Points on a hilly landscape, in no order, each with its height.
From any point a climber steps to the highest of the 2 points nearest to it. It stops when none of these is higher. Distance is the straight distance between rows; heights are no part of it.
z_528 (h 39.8): [ 13  13  22   4   5  -1   3   0  -3  -9 -20   7 -22  -9  -1  20  11   3
  -3   5]
z_116 (h 6.7): [  2 -11   7   9 -10   7   5  -2  10   6  -6  17  13   4 -15 -10   6  20
   3  -2]
z_972 (h 15.5): [ -8  18   1   3   1 -25   2   5   5   2  -6   0  19  -7  -9  12   2  13
  16  18]
z_664 (h 9.8): [ -4 -18   7   9  -6   7  20  -3   5  -2  -7  -6   2  11  23 -15  -9 -17
  -8 -17]
z_416 (h 9.6): [ 13  -8  -6   8  18  -5   5  -6   0  -5  17   6 -11   2  -6  16  -1   8
  26  14]
z_996 (h 62.3): [  6  -5  -8   5   2  10 -21  -2   4  -2   9   7 -11 -15   0  18   2  18
   3  -1]
z_55 (h 45.8): [ 14  -8  -6   0   4   3   5 -12  13  -6   7  11  -6 -13 -16   6  26  12
   3  -5]
z_966 (h 26.7): [  8   0  -3 -24  -7  -7   1   1  15  -3   7  -9   5 -14  10  -3   3 -20
 -24  -5]
z_555 (h 12.4): [  5  16  -1  17  -1 -19   2   6   5  -3  17   7  13 -14   0  21   8  12
  21  20]
z_489 (h 20.1): [-18   7  -8   5  11   8   8  21   7  12 -17 -14   2  -6  11 -22  -3  -9
   3 -11]
z_789 (h 60.7): [-14  -7   9  14  19  -3   2  -6  -8   1 -17  -1   0  -3 -15  -9  -4   4
  24  -2]
z_975 (h 66.3): [-19  14   6  -7 -19   5   1 -12  10   3  -9  -3 -13  -2   4 -10  -1 -17
   6 -16]
z_309 (h 51.4): [  8   3 -14  -6  -4  -6   0  -4   4   6 -12  -9  -2  -4  24  -7   9 -18
  17 -10]
z_60 (h 17.4): [  7  -3   3  25 -14  -7 -22 -17 -18 -21 -12  10   3  -8  -6   6  10  10
   4  -2]
z_801 (h 38.3): [ 19 -15  11  11   3  -3 -19  13  -2 -12   3  15  -8   3   4 -10 -14   2
 -12  17]
z_955 (h 50.2): [-24  -3   8 -17  -8   9  24 -22  -1   8   9 -26  11  25  11  -7 -15  -6
 -22 -11]
z_553 (h 33.9): [  0   7  33   5   8   5  -4   8  -5   2 -11   1 -31  -3  -2   6   7  -1
   6   1]
z_349 (h 54.2): [  7 -10  -7  18   3  -5 -16  13   2 -16  23  13  -2 -18  -5   7   7  15
 -15   2]
z_481 (h 45.0): [-18   6 -13  -3  15  -3  -8 -20   6  -2 -17  -6   9 -16  -8 -10  -4  -6
  15  10]
z_418 (h 53.6): [-15   4   9 -15 -15  10  19 -21   6   6   3 -24  27   4  -3  -9 -11 -14
  -9 -17]
z_507 (h 34.8): [  3  -3 -23 -10  19  -4 -17  12 -15   2   1  -5   5  -4   2  -4  -7  -4
   7  14]
z_682 (h 39.4): [  6   7  -7   2  10  -5 -21  18 -20   1 -18  -4  11  -9  -2  -8   4   2
  -3  11]
z_999 (h 32.9): [ 17 -22  12   5   2   2  -3   5  -6  -8  13  -1   0   3   0 -16  -3  -5
  -1  10]
z_389 (h 45.9): [  7  11  -3  -2   5  -9 -15  17  -4   4  -9   4  -3 -16   8   4  16   5
   2   9]
z_166 (h 16.1): [ -9  16   7   7  21  11  -2  -9  -2 -10 -24 -14  -8 -17   1 -19  -1 -18
   1   7]
z_198 (h 20.3): [  3  18  -4  28   0   6 -17   8 -21   4  15   9  -2  -2 -17  11  -2  20
  14   8]
z_212 (h 54.8): [-13 -10   0   0  23   0  -1  -8   2  -1   5  -4   0 -13 -23   6   4  12
  28   2]
z_250 (h 24.2): [ -8  13  -1 -17   2   6  -6   6   3   2  -9  -3  11  -2  -9 -25 -14 -12
 -17  13]
z_115 (h 33.0): [ 22 -19  -1   2  12   0   3   7   0   3  10   1   8  -5  -1 -15  19  -1
   6   1]
z_765 (h 1.0): [-17   3  -3 -15   4   1  32  -1  18  15   1  -4  -5  18   3  -4 -13  -1
   1  -4]
z_273 (h 4.5): [  3 -10  11   3 -15   1   7  -9  23  10  23  15  13   2 -14  -2   3  26
  -5  -5]
z_473 (h 13.4): [  8  -2   5  21  -1 -13 -17 -13 -11  -7 -13  12   7  -5  -9 -17   6   4
  12   4]
z_102 (h 40.5): [ -5   9 -24  -1  11 -13 -22 -18   3   7 -12   1   8 -14   0 -10  11   0
  13  26]
z_928 (h 30.0): [  3  -4  13   8  -4  -1   3  14   0   0  -6  17 -28  16   8   7  -6   9
 -12   2]
z_662 (h 54.3): [ 12   9 -10  -8  11   2 -14   7  16   6  -6  10 -19 -18   1  16  17  14
   3   5]
z_172 (h 9.7): [  4  -9   4   9 -13  -6  -2  -8   7  -2 -13  10  13   2  -4 -26  -1   3
  14  -1]
z_290 (h 5.7): [-11  15  -5 -23   1  24   3   2  -6   2  -4 -18 -10   9  10   2 -23 -25
  -8   0]
z_174 (h 22.2): [ 10 -11  -6  13 -24  -4 -20 -17  -8 -10   0   4   7  -1   5   5   5  -2
  16 -18]
z_464 (h 27.4): [ -9 -19 -14  -2  -4  -4   9  16 -17   9  21  -5   9  21  12  20 -12   7
   2  -9]
z_26 (h 11.9): [ -4  27  -7  -3  25  11 -13  -6  -8   5 -32  -7 -26  -8   3  -7   5 -16
   5   3]
z_127 (h 49.5): [-15   3   1 -12   6  -2  -4 -12  15   8   1  -1  10 -11 -19 -11  -6   2
  17   3]
z_345 (h 18.2): [ -6   2   2  19  14 -10 -23  13  -7  11   8   5   2  -4  -6  11 -14  23
  23  12]
z_702 (h 25.0): [ -8 -19 -17  -3   2 -11  -8   6  -9  -5  29  -3  19   1  -4  25 -14   9
  -2  -9]
z_674 (h 6.9): [-13  -4  15  -2  -7   5  16  -4   8 -11 -15 -13  -9   2  23   4 -15 -19
 -10 -13]
z_348 (h 7.4): [ 20 -20  -6  -5  21   2   6 -16  -6  -8   6  -2   2   5  -1  18  -7  -8
  19  10]
z_608 (h 35.7): [ 22  -6 -12  -4  -8   0  -6   2   4   2 -10  16 -16  16  14  11  -8   3
  -3  -3]
z_144 (h 33.8): [ 21   5 -23  -5  -8 -12 -14 -20   3   4  -3   5  15   0   7 -10  14  -5
  11  16]
z_195 (h 45.6): [  9 -19  -3   9  11 -15 -23  12   0 -22   0  11  -5 -16   3  -9   2   2
 -16  10]
z_944 (h 46.4): [-21 -17   9 -13   2   3  20 -16  -3  -6  10 -12  -4  22   0  -6 -13   1
 -30   1]
z_819 (h 27.5): [  5   6   1 -23   1   8  -7  11   4  10  -4   7  10  14 -12 -10 -22   6
 -14  21]
z_627 (h 62.2): [ 11  -7 -17 -15  10   6  -2 -14  10  18  -9  -7   4  -7  10  -8  12  -1
  26   4]
z_744 (h 4.6): [ 12   3  -7  12  -7  -5   9  20  -7   3  29   9  18  10  -4  10   9  11
 -16   5]
z_807 (h 55.1): [-28  -7  -9   5  -2   2  17   0 -16   4  12  -6   0  28 -12 -29  -4  -1
 -12  -6]
z_877 (h 42.4): [ 19  -3 -17 -19  -7   2   1  -6  14  13  -2   2  -9   7  16   6   5  -6
   7 -16]
z_691 (h 8.3): [ -7  24  -3  -3  16  26   0   3  -8   2 -21 -12 -21   9  10  -4 -17 -22
   0  -2]
z_404 (h 28.2): [ 12  -1   1 -17 -16  -1  -5   4   6  -5   3   4   1 -11   9  21  10  -4
 -14 -12]
z_643 (h 2.2): [  3   8   2   7 -10 -15  19  15 -14  -8  10   0  12   4  -9   8  25   1
 -10   1]
z_651 (h 54.7): [-24  -6   0  12  10  -5   5   0  -6  -1  -4   5  -8  17 -20 -16 -13   4
   1  -1]
z_359 (h 3.8): [-30   5  26   2 -18  -3  14  -3 -12 -11  -9 -14  -7  11   8  11 -13  -8
 -10  -6]
z_437 (h 22.6): [  1   6   3  12   1   8 -13  20 -11   7  26   5 -11   6 -13   5   0  14
   1  11]
z_742 (h 12.6): [25  1  7 15  9 -9 -2  6  1  2 -4 11 -8  5 12  8 -1  7 21 17]
z_830 (h 28.7): [ -8  15  27  12  13   6  -2  13  -1   9 -18  -5 -23   0   7 -10 -11 -11
   1   5]
z_822 (h 22.1): [ -8   9 -19  -7 -11  -7 -10  -5  -9  -6  24   0  14  -8 -14  29   3   8
   5  -7]
z_621 (h 1.5): [-16  -8  18   5  -8  -2   1   8 -21 -11 -16  -9   1   6   2   2  -7  -7
 -14  -8]
z_104 (h 2.7): [ 13 -11   7   2 -18   6   1  -5  20  16  25  11   5   6   5  13 -13  22
 -13  -4]
z_249 (h 27.0): [ 17   2 -14   7 -15 -10  -8 -23  -8  -2   5   0  12  -1   5   9  13  -9
  26  -3]
z_745 (h 30.9): [ -4 -14 -16   0   7  -8  -7  11  -8  -2   5   3  -4   6  10   5 -12  -2
   7  -1]
z_550 (h 1.6): [ -3  -6   7  -1 -11   6   8  -6  -7 -11 -20   0  10  -3  -6   0  -1  -4
 -22 -18]
z_842 (h 32.8): [ -4   5  -3 -22 -10   2  10   7  -1  -5   4  -5  -1   2   0  -5   7 -17
 -32  -9]
z_15 (h 4.1): [  7  -7  15  -6 -10   1  11 -16  12  -6 -12   8  12  -3 -18  -5   9   6
 -13  -4]
z_318 (h 39.2): [ 26 -10  -8  -1   3  -3   8 -12   7  -1  19  10   5   5  -4   5  15   1
  -5 -11]
z_472 (h 16.7): [-12   3  -5  -1  10  13  21   7  15   4  -7 -19  13 -12  10 -26  12 -18
  -6 -18]
z_865 (h 20.4): [ -5  -2  10  -4   6  11   5  -6   4  -5 -10 -11   1  -2  -1 -22 -12 -17
   0   4]
z_353 (h 32.1): [ 11  12  12  -2  -1   0 -16  24 -14   2  -2   5  -4  10  -4  -8 -14   1
 -14  22]
z_903 (h 12.9): [ -7  -3  10   6  -1   0  28   2  18  -4  -4  -6   0   0  14 -25   7 -20
  -7 -13]
z_594 (h 54.5): [  7 -16 -10 -15  17   8  11 -14  12   7 -12   0   2 -11  -5  -3  16   4
  12  -7]
z_506 (h 49.3): [ 13  13  10   3 -20   2  -9   0  -6  -8 -20   3 -11  -2   3   0  11  -8
   0   0]
z_24 (h 58.2): [  0  18  -9  -6 -23   1 -12  -9  -1   4  -7   5 -15   3  -9  -7   1  -7
  10 -10]
z_271 (h 58.3): [-23  13  19 -12 -20  11   7  -7   5   2  -4 -20  13  -9   1  -7  -3 -11
   6 -13]
z_904 (h 25.9): [  9  -5   6   2  -3   4  -5  21  -6  -3  19   7 -14  13   8  19  -6  11
 -15   6]
z_888 (h 59.2): [-16 -10 -14  -4   7  10  14  -9  -3   2   5  -6   9  11 -19 -27   0 -11
 -10 -16]
z_760 (h 9.1): [ 14  10 -18   9  -3  -8  -6  14   1  -3  35   2   6 -16  10  25  11   7
   7   9]
z_129 (h 41.5): [ -3 -14  14 -12  -9   3  21 -18   2  -8  15   2 -18  24  -1   6   7  14
 -38  -2]
z_275 (h 15.6): [ 11  11  11   9  11   0 -15   4  -6  12 -12  12   2   1  -3  10  -3  18
  25  16]
z_256 (h 34.6): [ 24  -8   5 -10 -17   5  -8 -16  12   2   0   5  -2  -8  15  20   7   3
   6 -12]
z_154 (h 23.6): [-30   6  17  11  14   6  12  23   3   8  -7 -19 -11  -4  12 -16  -5 -10
  -2  -6]
z_709 (h 6.5): [ 15  -3 -13  21  -8 -11   3  23   2   5  27  13  10  -3  18  26  -2  15
  -8  -1]
z_599 (h 37.2): [ -7   0   2 -16 -13   2  14  -3   3  -3  10   3  -7  12 -13   6  13   3
 -29 -12]
z_29 (h 3.3): [-18  16  -5 -16   7   6  19   7   1   6  -6 -14  -4   8   5   4 -17 -11
   0   4]
z_513 (h 19.1): [-15   8   0  -2  -4 -13   9   0  -1  -4   5   3  13  -3 -13  27   0  13
   1  -2]

For each start below, name the point where the climber stops.
z_273: z_789
z_550: z_789
z_166: z_996
z_621: z_975
z_144: z_789
z_842: z_975
z_154: z_975
z_972: z_996
z_275: z_627

Call two points neighbours if one is among the 2 nearest of the other. Go from one point of each pair to the other, from neighbour to neighbour, staying as high as possible. Name the lowest point that can't be avoided.
z_627 and z_996: z_999
z_996 and z_975: z_966
z_789 and z_888: z_651
